Each row is a point on a tangle of strands that fork, close into loops and nearly touch. The rows are in no order.
Points whose rows are less than 113 apart are linked; no others are. Some points are linked to none.
Q124: [-12 -10   4  10 -51 -22 -26   0 -10  10 -31  -6  19 -11 -15   4  27 -12
   0 -26  -5   7  -1  -5   3 -22  -3   7 -20   0 -19 -29  -5  16  19  15
  -9  19   3 -19  -6  -7  21  12  11   2  -7  17  16]
Q239: [ 25  35 -25 -32  17   6  15  15 -12  37  14 -22   9   5 -17   0  20  37
 -18  10  25   0  -4  -6  -7  -5 -20  -8  -2 -10 -25  16   3   4   2   6
  -4   0   2  12 -20 -10  11 -10 -18  -7  25 -31   7]
Q293: [ -2 -20  15  15 -24 -16 -21   9   4 -22   0  27  -6   8  -5   0 -16  -9
  25 -12  -2  -6 -10  11  15 -16  20   0   8   8  14   0  16   3 -29   4
  31  -3  12  -4  10  -5  15  19  13  14 -12  17   9]
Q403: [ -4  -9 -12  -3   2   1 -35   4  -2  12   0  11   8 -12   8  13  23 -21
   0  -4  -6   0  15  10  19   0   4  -9 -21   4   9  -2 -21  53  35  17
  20  16   4   9   3  -7  14   9  -3  -4 -34 -14   5]
Q858: [  8   1  -4 -11  18   3  32   5  -7  14  38 -21  26  11   0  27 -18  40
   9  -1   2   0 -17   4  17 -12 -20  -6  21 -24  21  -5 -21  -2  -7  11
  43  -6  -9  28  30  12   9   2  18   5   6   1  13]
Q902: [ 23  16  -7  -4 -14 -23   6  12   6  14   8  19  26  -7   4  -3   2   5
   3  14  42  15  -6   5   1 -23   5  -8 -25  -3 -27  11 -13  -4  15  -8
 -39  43   4 -19 -10   7   3  -3  -7 -19  -3  17  12]
Q604: [  0   4  -2  21   7  26  14   0  -9  15  40  19  -6  16  -5  16   0  21
  11  20   8   7  20  18   3  -9 -10 -15 -13  -8   5   4  -8   4  17  -8
  55   5   0 -14   6 -33   7 -15  26   2 -11 -18   5]
Q745: [ -3  -9 -14 -11 -18  -9  11 -38  26  -1  19  23 -17  13  13  -2 -19  13
  27   5  13  32 -21 -18  22  -6   0   1  -5 -11  11   0 -36  -1   1   3
 -23   0 -12  23   4  35  -3   1   1  -8   3   3  -2]
Q366: [ -4  -7  -5  -3 -12  -2 -18 -10 -10 -28 -10 -29  18 -15   3   3  11 -30
  -5 -27 -31 -13  -5 -19   5  10  25  -6  11 -15  14 -24 -13  21  34   3
 -29   0 -19  28   7  14   7  -4  -1   4 -19   1 -11]
Q682: [ -7 -34  -1   2 -24 -20  -1  -1  16  14 -23 -41   2  -9 -22   9 -24  14
  -4 -12   5 -24 -18 -15  -5   8   7  26  12 -21  -8  -2   9 -20  10   9
 -23  16  18 -13  -4  16  13   8   8 -10   7  17  29]
Q573: [-22 -14 -10  -9 -22   3  -1 -10 -16  22  -3  23 -30  -1  22  -7  59  -1
  -5 -14   9  24   7   8   1 -11 -17  -9 -27  12  -6   0  -7  29   4  -6
  22   3  -3 -13 -22 -11   7   4 -14  25  10 -25  12]
Q76: [  0  26  15  -2  11   7   7  28  18  -9   0   2   6  14  -6 -32  18  17
  17  -4  26 -10 -25 -14 -15 -26  17 -37   8  15  -7  14  -8   0  -6 -25
  -7  12   6   2 -13 -15  -1 -14 -15   9   3  12 -35]
Q266: [ 20  14 -12 -22   8 -15  27  -8   3  16   5  -5  -3 -12  16 -17 -16   0
 -16  -6  30  22 -18 -18   6  -8  10  14   5 -12  -5  15  -6  -5  13 -19
 -37  17 -20  26 -27  22 -10   2 -43  -4  41   1   2]
Q640: [ -5  -1   0  45  -8   8  -4 -21 -11   1  23  28 -13   2   3  33 -22  -9
   9  26  20  28  17  27   2 -17  -5   9 -23   1   5  13  -1 -22   0 -14
  28   2   8 -28  -1 -39 -13   7  24   7  -2   5   5]
Q47: [-15  -1  23  25  -8  -3   3  20  14   2 -20  -4   4  -8  -6 -25   5  17
  22  -1  16  -5 -35  17  -5 -17  15 -18  -1   6  -4 -17 -20  -1  12 -19
   3  23   7 -19  -6 -19  -6 -14  -2  19 -23  25 -22]
Q917: [ -9 -15   6   4  -3  12 -13   1 -11  -3  10  29 -30  11  -1  -6  40  -4
 -13 -10 -19  11  23  10   3   7  -2   5 -11   7  -3   1  27  15  -8   5
  44 -14  -1 -17 -12  -7   9   5   9  10  -5 -51   9]
Q106: [ 18  29  22   0 -12   4  31   7  -9   0  -3  -4  -5 -13  10 -50 -18  10
 -11  -8   7  15 -37 -13  -7   0   2  35   6 -17 -14  -9 -11 -22  -3 -17
 -29  17  -5   2 -15  14 -11 -16 -16 -13  30   1  -5]
Q551: [ -4  10  14  10  25   7   8  20   7 -24  -8 -25  16  13 -13   0  -4  18
  14 -17 -41 -33 -16 -21  -5  15   3  -4  14  13  14  -4  -2  -1  -9  -9
   6 -14  21  23  11 -16   2   6  -2   9  -5  14  -8]
Q901: [ -8   1  16  32  -1  10  20  21 -13 -20  16   7 -23   6  -7  -3  -7 -29
  -9  -4  13  12   3   5 -29   1  12  -9  16 -10 -10   0  41 -32 -20 -26
 -14  -2 -11 -36 -21 -27  -4 -21  14   9  10  -8 -16]
Q758: [ 18  15  -4 -29  18  -3  -5  -5  36  -9   4  -5 -19  18 -14  -8  15  -9
 -14 -13 -24   5 -12 -37  -6   9  20  -5  23 -26  -8  -3  13  15 -14  21
 -15 -17  -3  22   4  23  16  11  -6 -40 -12 -31 -17]
Q611: [  8   1 -13   4  -9  -8 -18  -8 -15   0   6  27  34  16   7  26  24 -12
  19   3  14   8  35  -2  -2 -21 -12 -24  -8  15   6  36 -14  24  -3  -3
 -11 -15   7   6   7   5  10   4  18  17  -3  13  -4]
Q279: [-17  22  24   7   7  14   7  31 -31   5  -2   1 -26   0   1 -14  11 -27
   2 -31 -38  -9 -19   1 -12  -2  -9  30   1  11   8 -31   3  36 -33  23
  27 -11   1  16   8 -17  16   2  -7   1   4   3  -5]
Q497: [ -8  10 -10  20 -27 -15  13   5 -29  18  -3  -1   2  -4  -2  24 -14 -27
  -5  -6  30  12  25   7 -21 -24 -32   9 -19  14 -13  14  22 -16 -25   5
 -32  -4  -5 -30   3   1  22 -12  18   6  21  17  14]
Q129: [-25 -16  21  54 -12  -1   6  -5  11  26 -13  10 -28  -7   1   6 -17   9
  14  22  24  10 -19  29  -2 -10   6  -7 -11   8   4  -9   1 -20   5 -17
   9  14   7 -38  -9 -27 -15   4  15   5  -4  29  -8]
Q269: [ 15 -15  -4  -7  25 -19 -22   7  -3 -12  11  -7  17 -15   6   3 -18 -25
 -20   7 -12 -23  25   2  12   1  22 -11  30   0  12  32  27  26 -18   5
  21 -13  -7   1   9  -2   8  30 -10  -4   6 -19   8]
Q940: [-15  -7   4   8 -24  15  -6 -33  15 -12  16  10   5 -16  24  -3 -13  11
  12  29 -11  11   0  -6  32  -3  -3  21 -22 -19   1  -5 -39 -26  25  17
 -18  -2   2   4  14  35   6  -5  34 -20   7  -2   2]
Q310: [  0  23  -9  -7 -37 -18  -9   8  -1  11 -19  20  14 -10 -10  -7  36 -22
 -10 -15  27  22  -4  12  -8 -22  -4 -13 -32  12 -28 -14  -6  16  13  16
 -28  30 -14 -28 -16  10  19 -12 -11 -13 -16  -3   5]
Q644: [  2  18 -20 -27   1 -11  -7  21 -19  -4   7  18   5 -12   2   3 -12 -27
  -5  11   6  -4   7  38   1   8   6 -20  -3  32   6  -5  21  -3  -9  21
 -14   4 -20   9  13  17  -8  12   1 -11 -15  30   3]
Q68: [-16   4  -4   3  21   8  14   6  -1 -13   7 -41  -6  12 -14  15  -7  -6
   3 -16  -7 -31   5 -14 -20  -6   1 -33  22   5   8   1  13 -11 -21 -14
   8 -25   2 -14   5 -46   0  -3   0  31  -2   0 -15]
Q614: [-12   2 -17 -32  40  23  -1   5   5 -15  15  -3  -2  23  -7  14 -19 -11
   9  10 -42 -17 -25  13   2  11  -6 -10  13  19  22 -28  24  -1   7  10
  51   8  -7  14  34   5 -18 -17 -15  -9 -43  17  -2]
Q281: [-20  -8   4  -8 -32   4  -1 -20  16  -3 -24  36 -20  33   0  -8  26  -7
  -4 -21  14   3  26   6 -27   3 -12  -2 -14  27 -14   8  19   2 -24   0
 -22 -18   8 -15   7  43   0  -9  -1   6 -25  -4  -7]
Q224: [ 11  -8   7  15   9 -23   1 -10  21  20  -9 -12   1 -34  30 -14  -9   3
  -7   1  18  12 -16 -18  18 -16   0  10   3 -19   5  38 -14   6  16 -22
 -15  10   1   8 -21  -3   4   9 -11  -1  46   1   8]
Q410: [ 19  12  12   0  15  24  12   5  16  -6  32  17  19  42 -10   8 -11  44
  27  18   3  -3  -2  18 -10  -3  -1 -20   4  -6   6  -4  -8 -22  -3  -7
  36  -2   7 -13   8 -20  -5 -16  24  -4 -31  -1 -15]
Q702: [-13 -11  11  11   4   8  24   7  -1  10 -15 -31 -37   5  -6 -19  -5   9
 -14  -8  17  -3 -16  13 -37  11  -2 -11  22  -2  -6 -18  30 -43 -16 -15
 -12  -1 -12 -39 -20 -12  -7 -29   4  10   3   4 -11]
Q819: [ 41  16   0 -21  16 -15  10   7 -11   9  13  24  49  10  13   0 -23  44
   9  25  16  11  13  18   2  -1 -10   7   9  -9   3  13 -26  -6 -11  -3
 -14   8  17  14  13  31 -11  16  13 -15  -2  11   3]
Q874: [ 13  -7 -25 -13   7 -21 -11 -10   2   4  20  -2  20  -1 -20  39 -28  -3
   4  13  -4 -15  11  -5  24  -9  13  -6   5  -3   0  26   1  21 -26  13
  28  -3   4  -3  13 -26   8  44  -9   3   2  -9  21]
Q144: [-17   0  25  28   2  12  -4  28 -45   7   9 -10  -4 -26 -11  -1  -9 -26
  -8  -9 -34  -2   4  12 -14  13 -16  31  12 -11   9 -18  24  22   9   6
  35  11  -7  -6   0 -30  18 -10  19  -6  -1  -5  13]
Q505: [-14 -12  -1   2   3  -3   5 -17  18  29  -4  -1 -32  14  11  -5   5  23
  11  -9  46  18  24  -8 -17 -21 -28 -19  -4  10   8  23   4 -18 -21 -12
   5 -10   4 -16 -19  -4   8 -14  -2  18  28 -10   3]
Q289: [ -2  12 -21 -19  13   1  13  13  -5  33  -1 -18  -2   8 -10   9   8  26
   8   6  18 -20   5  -2  -4  -2 -35   2  -7  17   7  10 -18  22 -11  21
   5  -9  22   0   1  -5  12  -3  -7  -1  -8   0  20]
Q409: [ -8   1   9   3 -12   9  12   2 -15 -21  -7 -10  -8  -5   5  -1   5 -34
 -18 -19 -18 -10  -3 -13   9  17   9   7  17  -1   4  -1  13  -8   4  10
 -31 -22 -20  30  -6  25  -3   5   0  -3  30  -3  -7]
Q977: [ -9   4   2   8 -22   4   8 -31 -13  -3  12  29  -1  35   2  21  12 -21
  24 -18  -7  28  11 -37 -15 -13 -14   5   4  -2   4  29 -14  16  -9 -13
  -9 -24 -11  22 -22   8   6   3   2  19  16  -2   1]
Q792: [  9  34 -15 -13  37  23  29  23  14  20  32   4 -18  10   1 -11   1  19
   4  31  10  -7 -29  -7  15  -6 -12 -19 -11  -5 -17  -2 -12   7   3   5
  14  12  -9  14   5 -12   1 -12 -11 -21  22 -15 -11]
Q900: [ 29  12  -1 -56  33  -2  -5  17  12  -4   4 -16  23  17  -3 -22  10  15
 -17  -2 -18 -20 -14  -5 -18  10   9  -2  28 -19 -11  -8  18   0   1  12
 -11  11   9  17  11  35  17 -14  -5 -27 -16 -24  -7]
Q924: [  0 -21   8  10 -10  -7 -26 -13  13  -6  -6  -5 -14 -35  30  -3 -22 -31
  -5 -15 -12   2  -3  -9  19   4  22  25   7 -28  35 -10  -7  32  10  13
  -9   2 -18  11  21  12  17   1  -6 -19  -6  -2   5]
Q15: [-16  17   4  16  -4  22   6   8 -29  -9 -21  -3 -27 -23  27  13  17 -37
 -10  -7   3   1   9  -1   1  -4 -15  -2  -8  18   3   7   7  16 -14   1
 -13 -26  -8  13 -12 -10 -10   4 -13  26  41  10 -19]
Q61: [-15 -27 -21  -8  -2 -12  -5  13  38  -6 -10 -31 -22 -16 -16   1 -24  -7
   7   6   7 -31 -29  -8  12  -7  29 -14  -2   0   7  -4  10 -13   3  17
  -8  20   9 -11   9  -4   9   7   2 -19   5  27   7]
Q850: [ -1  -9   3   9 -15   5  -9 -21  27  -2 -23  25  -2  -2   8   6 -15  21
   3  34   3  -4  11  13  17  20 -11  31 -30  17  -5   7 -15 -25   4  16
 -10   2  24  -3  11  23 -17  12   5 -24   0  12  14]
Q995: [  3 -40   1  28   0 -15 -13 -17  31  -4 -24   4 -15 -30  29  -2  -4  -1
  -4   5  15   7  -5   6  24   2   7   0   0   0  10  25  17  -8   5 -28
   3  -2  -7 -21 -16 -10  -9  20  -4  18  38   4   8]
Q820: [-11   5  32  41 -20  -5 -28  17   2  -9 -25  -8  20 -22  -5  -5  26 -20
   0 -23 -32   0   7 -20   0 -11   1  18  -3  -6 -15   0  -2  17  10   8
 -12  -9  19 -11 -13 -14  23   8  20 -11   5  -1   4]
Q368: [ -2  -6 -10 -19  34   1 -35   5  -4 -15 -11  -8  14  -8  -7   7 -16  -1
   9  11 -21 -30  -4  14   5   8  18  -8   6  28  13 -11   9  25  -6   5
  49   8   7  29  38  -7 -17  24 -25  -2 -34  11  -2]
Q489: [ 16   4 -14  -3  14  -4   4  -9  -8   6   4 -23  26   3 -22  20  -2  14
 -21 -11 -17  -1 -24 -15  -6   7  -9  21   9 -20  -5 -21 -26  26  25  -4
   9  30  -5  19   4 -18   2 -11 -29   4 -27 -18   4]
Q394: [  8 -17  -7  -2 -25  -7  16 -34   7   7   4  21 -11  22 -12   8  -9  35
  28  -3  15  25 -24 -14  12  -4   0   8   0 -14  -3  -6 -18 -20   1 -21
  16  14 -11  25 -14  -6 -15   1 -29  17  12  -5  13]
Q44: [  9  24   6   9  -4  12  11 -19   9  -4  -3  -5   6 -12  -9  -7  -6   6
 -14   6 -29   8 -13 -27  11  25  -4  45 -18 -24 -18 -24 -41  17  26  -4
  -9  14  -3  21  -1  -8 -23 -16 -21 -14  -8 -12 -17]
Q800: [-13   7  41  16 -20   3   6  -4  -6  16 -25 -14  -3 -19   1 -53  11  37
  -5 -16  -7   7 -27  -6  -6   8 -12  22  13  -9 -10 -14 -10 -22   6 -17
 -11   6   6 -13 -23   7   2 -14   0   6  19 -18 -10]
Q746: [  5  18 -15  -1  14   5   9  13   0  -5  45   6   5  23 -28  34   9  -9
  22   3 -26 -11  -3 -27   5 -13   7 -22   0  -1 -20   3   2  21 -15   9
  37 -10   7  10   3 -34  19  23  12 -10   1  -6   6]
Q90: [ 15  18 -15 -14 -21  -9   6  -2  -1   5  29   1  29   3  -4  12   2 -23
   1   8  11  16   2 -18   2 -21   2  -8 -11 -21 -11   8 -23   5  22  15
 -55   1 -10   9  -4  28  19 -13  19 -32  -2   7   3]
Q561: [ -1 -14  16  28  -5  -5   5 -18  20  -9 -32  14  -8   9  18 -16 -17  -2
   6 -17   1  -6   8 -13  -4   3  -9   6  11   9  33  32 -22  14 -20 -22
 -11 -14  12   5  -2  13  -9  -5 -16  18  -9   9 -14]
Q191: [  0 -26 -10   6 -31 -19  -5 -22 -10  -2  -2  -2  11   8 -21  29 -25 -11
  11 -13  -8 -11  14 -10   4  -4   1   9  11   5   6  15  17  -3 -27   1
   8 -22   9   1   7  -1   6  29   4  22   7  19  28]
Q434: [  3   2 -12 -13   2 -16 -18  10 -28  14 -30 -21  10 -28 -21   9 -13  10
  -8  13  14  -8  12  30 -10   5  11   1  -4  20 -25 -22  27 -15   3  -5
  -1  19   4 -25  -1 -36 -20  13 -20  22 -11  25   9]
Q599: [-23 -32   4  31   2 -21 -16  -6  -2  38 -11  -4 -22 -25   9   3   7  -1
 -22  23  31  26  -4  16   0  -2  -3 -19  -9   3   6   9  25  -2   8 -14
  13   5  -4 -51 -19 -29   1   9  19  15  12   4  -1]
Q330: [  7   7   6   4   6   8   1  -6  -3   1 -25  -5  -9  -2  10 -19 -12  12
 -15  10  25   0  28   8 -12   5 -14  12  -7   9 -17  10  20 -58 -39  -3
 -30 -24  20  -7   3  10 -23  -7  -3   5  39   5  -4]
Q943: [-16 -11   4   1   9  17   0  -3 -11   1 -26 -42 -28 -12   1 -15   8   3
 -32 -12   7 -17  25   8 -15  26 -16  -7  17   6  -7  -9  22 -48  -6 -12
 -13 -28   3 -12  -7 -10 -19  -9   1  24  33 -11 -13]
Q617: [ 35  10  -7 -48  22 -13   9  16   6  -5  -2 -15  18  14 -10 -23  -7  26
 -12   9   8 -19 -10   4  -9   4  12  -1  29  -1 -30   0  39 -26 -31   1
 -13  -8  12  -3  -3  23  -1   8 -17  -6  13 -11   0]
Q562: [ 12 -20 -13  -5  12  -2  21 -10  -6  -5   3  -7  11  -2  14  10 -28  11
 -11  -1  11 -13  18  30   6  31  -1  -5  13   2  32  -5  -1 -21  21 -14
   2   9 -30  -1   9   7 -24 -11 -13  13 -26  18  10]
Q601: [ -7   0 -19  -3  24  -3  26   1   6  -7   1 -59   9   3  -9  22  -7   9
   3 -22 -25 -27 -40 -29   1   3   0  -4  16   9  24  -4 -11  18 -14  15
  -2  -8  15  41  17  11   9   6 -20   3   1  16  10]
Q14: [  8   1  -5  11  25  19   7 -14  17 -21  -6  30 -26  -2   7   6  -7 -28
 -22  26 -11   0  18   2  12  27  12  11 -18  14 -16   9  12   0  -2  -7
   4 -20  -8   2 -15  -4 -44   8 -23  -6   7  -8 -16]
Q227: [  0 -36  19  16 -13 -32  -1  13  -8  14   4 -19  13 -14  -4   0 -29   1
 -13  -1  10   4 -22  -2  -2   6  14  11  29 -34   7   3   5  -4  20 -18
 -18  39  -5 -29 -16  -6  17   6  22  -6  -3  15  14]
Q803: [  6  -8 -12 -16  10   9 -11  -4 -18  13  -5   3  -3 -19  27 -12  16  19
 -20  17  19  -7  38  27  24  19 -15 -16  -5   8   5  17  22 -17  15   9
   3 -14  -9   3   4  19  -7   0   8   4  31 -19  13]
Q408: [ -4 -34  -1  15  -9  -4  16 -32  -6  16 -18  -2  -7 -14  33   0 -11  23
   7  -5  24  17  12  20  14  13 -12  -9   8  -3  27   5 -11 -29  27 -22
 -11   3 -38  -5 -19   2 -26  -5 -12  21  23  15   3]
Q463: [ 24  23  19   2  -6  14  13   7 -11 -13   2  19   6   6  -3 -20 -18  -6
 -11  16 -24   8 -11   8   1  19  -2  46  -4 -13 -18 -27  -3 -19   1   7
 -13   9  -9   4   4  11  -7 -17   5 -25   2  -4  -5]
Q477: [-12 -15 -21 -20  20  10  11  -8   5 -29   9  -6  10  24  -2  10  -7  -6
  10   1 -21 -13 -12  16  11  25  -7 -14  14  17  42 -15 -12   4  15  -2
   1  -2 -14  25  22  30 -20  -9  -4   4 -42  25   0]
Q8: [ 11  -4   6  25  29   7 -10  -5  -5  15 -13 -13  -8 -13  -8   0 -21  19
 -20  23  -7  -3  28   8  -5  13 -12  20   2 -12 -12   6  -1  -7 -10 -10
  27  -8  14 -19   3 -45 -20   1  -1   0  10 -18  -4]
Q716: [  4  -9 -13 -34  17   9 -46   3   6 -10   9  12   6   1  -7   5  15  -6
  10  14 -21 -11  18  15   9  15   2 -11  -1  10  13  -5   0  26  23  23
  32   7   8  26  32  21   4  20  18 -26 -31  -3   3]
Q645: [-27 -16  -4   6  -5  15 -14   9 -33  24  -8 -29 -26 -16  -7   8   8 -28
 -17  -4 -18  -4  20  -2 -26  19 -23  23  -7  -3   9   0  15  17  19  20
  16   5   1 -30 -19 -12  19  -3  21 -21   0 -11  24]
Q642: [-13  -4 -15  13 -42 -20  11   6 -14   4  -7  17  -4 -14   2  25 -24 -51
  -1 -10  11   9   9  18  -3 -11  -7  -1 -24  27  16   0  19   8  -8  22
 -14  11 -22 -10   4   7   6   5   1  -3 -10  42  22]
Q523: [  8 -31   0 -11 -18 -20 -23 -11  25 -12   8  30 -12  -2   6  -4  -5  -1
  11  -5   5  19 -14   6  30  -1  26   1  -1 -13  12 -12  -1   5  -7  10
   0   8  -6  -1  12  19  14  12   3  -5 -11  -9   8]
Q444: [  8   5  21  28  -5   0  -5   1  12  -6  18  30  23  18  15   8 -10  -8
  15  20   0   1  18  -4  -3 -17 -15   7  -7  -3  19  46 -16   6 -16   5
  -5 -16  27 -13   4   7  23  -2  47 -17  -3   3   6]
Q664: [-13  -1  11  34 -11   4  -2  13  26 -25   3   4 -10   7 -22  13  22 -27
  10 -10 -35   4  -1 -35   0   6  18  -9 -20  -7 -20  -4   4   0  20  -1
  -8  -4   0 -23 -20 -33  12   6  18 -26 -12   1  -6]
Q175: [  7   6  -8 -18   1   3  -7  10 -32  13  -4 -16  11 -23  -2 -11  14  37
  -2  15  25  -8  21  47   2   1  -2 -20  -2  21  -7 -23  22 -40  10  10
  19  -8   3 -11   7 -18  -8   3  10  19  15  -2   5]
Q318: [  9   0  -6 -27   2  -8   1   8   2 -21  -7  20   0  14  -4 -15 -11   1
   3   4   6 -15 -12  26   0   9  29 -16  20  19 -18 -14  37 -28 -32  -4
 -11  -6 -12   0   8  18 -20  14 -17   8  -9  19  -8]
Q643: [-24 -17 -18 -15  -7  -6 -17   4 -31   7 -15 -31   6  -8 -29  37 -19  -2
   8   8   2 -10   5  21 -25   8  -2 -10   1  19   9 -12  20  -1  16  -2
  31  20   0 -24   3 -33 -10  -2  10  12 -41  30  22]
Q170: [ 23   0  14 -10   3   3   1  10  -8   2   7  16  34  25   4  -3 -25  52
   9  15  18   1  22  38 -17   9 -14  12   7  -8  19  -4  -5 -36 -14   7
  14  -2  11 -13  23  17  -6  -8  27  -5 -31   4   8]
Q830: [ 13  26 -20 -26   8   4  13  18   1 -13  40  11  16  40 -30  18  10  -6
  21   6  -1  -1 -18 -15 -14 -23   6 -40  21   2 -25  15  20  -9 -22   4
 -11 -11  -9   6  -4   9  16   4  18 -13   8   1  -7]
Q367: [  9  11 -16 -33  -2  -6   8  -7  -3  16  -2  23   0 -14  32 -20  18   8
  -6   5  22  20   0  11  20   5 -11   0  -6   1 -15   6   4 -13  -1  10
 -33   9 -24  20  -4  44 -12   9 -21  -7  33 -15   9]
Q26: [ -2   0  20  -7  -6  -4  -8   2  34  -4 -35  16 -19   9  14 -34   5 -16
 -11 -15   9  -6   4   3 -22  14  -4  22   2  12  10  15  -6  23 -18   3
 -22  -2   9 -13 -13  34   1 -17 -26 -19 -32 -10  -6]
Q966: [-17  33  22  -5  -6  10   0  26  13 -10  -3  -4  -4   7   4 -29  25 -26
   2 -20  -9 -10 -10 -23 -19  -8  -4  -7   3   6   7   3 -24  35  -9  20
 -22  -8   4  -2  -8  19  24 -22   5 -21 -28 -11 -20]
Q30: [-32  -1 -12 -17  17  18   5   4 -10  -9   3 -34 -35  15  -2  -4  -5 -27
 -21 -11   0  -6  36  18 -21  -1 -14 -35   5  16  -4  -8  15 -33  -9  -2
  15 -36   7 -16   5 -32 -18 -15   4  24  -4 -14  -9]
Q238: [-10   2  -8 -16 -13  15  25  12 -20 -13   1 -30  17  18 -17   5  21   8
   1 -10 -18 -10 -17   1 -15  11 -17  -3  11   4  -3 -22  10 -17  23   1
 -17   1  -4  -5  -7   9   5 -34  10  18 -13   4   8]
Q214: [ 12   7  13  11 -14  -2  -6 -30   3  -1 -22  33  17  -1  10 -17  13  17
  14   9   3  31   1  -7   9  -4  -1  15 -12   2 -18   6 -20 -12   8 -34
  -9   8  -8  17 -26   1 -23  -1 -24  21  17  -8 -11]
Q425: [ 25   3  13  21  11  -6   6 -16  -4 -12 -22  -9  29  14   0  -8  -5  21
   7 -24  16   1   5 -17 -15 -11   2   0  31   2  27  26 -21   0 -19 -44
  -5  -5  11  22  -2  -9 -25   3 -34  38   4  13 -19]
Q415: [-12  -7   4 -10  -6   2  -6 -13 -18  18   2 -26   9  -5   3  20   2  19
  -1 -18 -31   5  -5 -13   5   1 -14  47  -6 -20  22 -30 -39  39  11  19
  27   7  11  36  33   6   3  -1  -2   3 -17  -8  15]
Q328: [  5 -11  15  22  -3  -7  17  28 -14 -23  18 -15   8 -17   1  -1 -27 -24
  -3  -5  -3 -13  -3   3  -3  -1  31 -16  31 -17   7   6  28 -17  -1 -26
  -7  14 -13 -22  -9 -17  11  -2  19   3  15  22  -5]
Q445: [  0   3  -5  26  16  13  -7 -20  32  -5 -31  11 -32   8  -4   7  15 -16
  -7  13   6   3  24 -15  -2   3  -6   6 -29  27 -23  24   3  -5 -19  -8
 -12 -26  32 -14 -12 -20 -37   4 -22  10  10   1 -21]
Q636: [-17  -1  -4   0   9  18   7   6  35   5  29  15 -35  16  -3  -9   4  17
   8  23   1  -4  -9   4  15   4   2  -5 -27 -12  -6  -8 -13   7  24   8
  25  19   5  -8   6  -8  11 -16  22 -27 -16 -29  10]
Q222: [ -6   6   2  24   1  11 -14 -12   7  -8 -27   4 -12   1   0  -5  -3   1
  -3  27  10 -20  35  17  -7   3  -8   1 -30  35  -8  10   3 -37  -6   8
 -16 -21  39 -14  12   4 -24  -6  10   1   4  25  -9]
Q326: [-13   7   1  -3  16   8  19 -13  -2   3  35  -9   2  -4  -1  21 -20  17
  11  -1 -34   3 -17 -23  24   0  -8  17   3 -30  30 -24 -32  22   5  13
  19  -7  -6  44  50  12  -1   4  19  -2   4   8  -2]
Q724: [-20   1   6  -2 -24   6  -2 -21   5   9  17   9 -23  -8  13 -29  42   5
  17 -13 -11  32 -17 -31  17 -21   4  -3 -24 -11 -16 -10 -27  12  22  -2
   7   2  -6  -1 -31   6  19 -15   0   9  10 -37  -2]
Q704: [ 14   4 -10  -3  -8   8   8 -34   8   6  10  24   2  15   5  21  28 -10
  -9   6  -8  31  19 -28   7   4 -19  11 -21 -13 -16  30  -9   7  10   4
  -7 -23  -7  17 -25  17  -1   7  10 -14  25 -41  13]
Q362: [  8   7  26  15  13   5 -30  14  -1 -18 -13  -2  31 -20   0  -9  10  13
   3  -5 -36 -18   7 -12  20   7  10  17   1 -11  -6  -3 -17   7  11  10
   6  -9  25  32  25   0   2  23  13  -5  14  -2 -11]
Q13: [ -9  12   4  -8 -31  -7 -12 -21  16  -5  -1  14   9   2  -4 -23  34   4
  29 -18  10  32 -25 -40   5 -27  25   3  -7  -4 -35 -17 -11  -8   4 -10
 -20   3  -8  17 -28  21   5  -3 -19  13  24 -12 -19]
Q71: [-17   5  -2  14  -3  16  -3  15  -2 -27   4  -2  -7  20 -25  23  32 -27
   8  -6 -16 -16  23 -15 -32  -4  16 -38 -19  18 -13   4   8  12   0 -14
   0 -11  16 -16  -9 -36   6  -4  17  20 -15  12 -21]
Q576: [  3   2   9 -15  20  -7   1  18  -6  10  -6   1   2  -7  22 -30  11  15
  -8 -17   8 -10 -15  20  11   0   2 -11  18   3  22 -10 -11  17  -6   0
  15   1 -14  21  13  15   8  -5 -25  16 -11 -12 -15]
Q739: [ 25   1 -13   9  13  -7   5   9   2 -19  20  27  -9 -13   0  20 -16 -38
 -16  21  13  13   3   8  11  -7  33  -6 -12   5 -23  16  27   0  -9  -7
   0  -3 -18 -31 -17 -24 -23  14 -19 -16   8  -2  -2]
Q714: [ 30   7  -9 -37  23 -18 -11  -9  23   2  18   2  32   7  -1  -9 -14  36
   0   9   3   4 -11  -9   0   2  15   8   9 -33  11  -3 -30  24   1  10
  -8  12  21  24  27  36   8   5  -2 -22 -29  -9 -10]
Q194: [-16  31   1 -18  22  19   6  44 -21   0  12  -3 -10   8   0   6  27 -34
  -7  -5 -13 -20  -5   9 -20  -6 -15 -13   0  22  10  -3   2  49 -11  26
  15  -8  -8   4   4   1  24  -9   1  -7 -23  -2 -14]
Q726: [ 17 -16  -7 -26   9  -3 -29  -7 -15 -15   2 -10  19 -32  10  -8   7  -4
 -24   0 -13  -7   5  10  19  16  33   7   9 -22  -6 -39  12   8  44   4
   7  26 -22  26  21   9   0   4 -10   4  -2 -18   5]

How many points has the smallest loop of links through each point below? Write - if it is on no loop.
Q664 -> 6
Q222 -> -
Q714 -> -

A piece is all that can be reached along the links. How many separate loops has the piece of each point below (a circle has one, a figure eight two, a Y none), and how many tips (points with one link)?
Q977 -> loops 0, tips 2
Q523 -> loops 1, tips 9
Q640 -> loops 0, tips 8
Q966 -> loops 0, tips 3
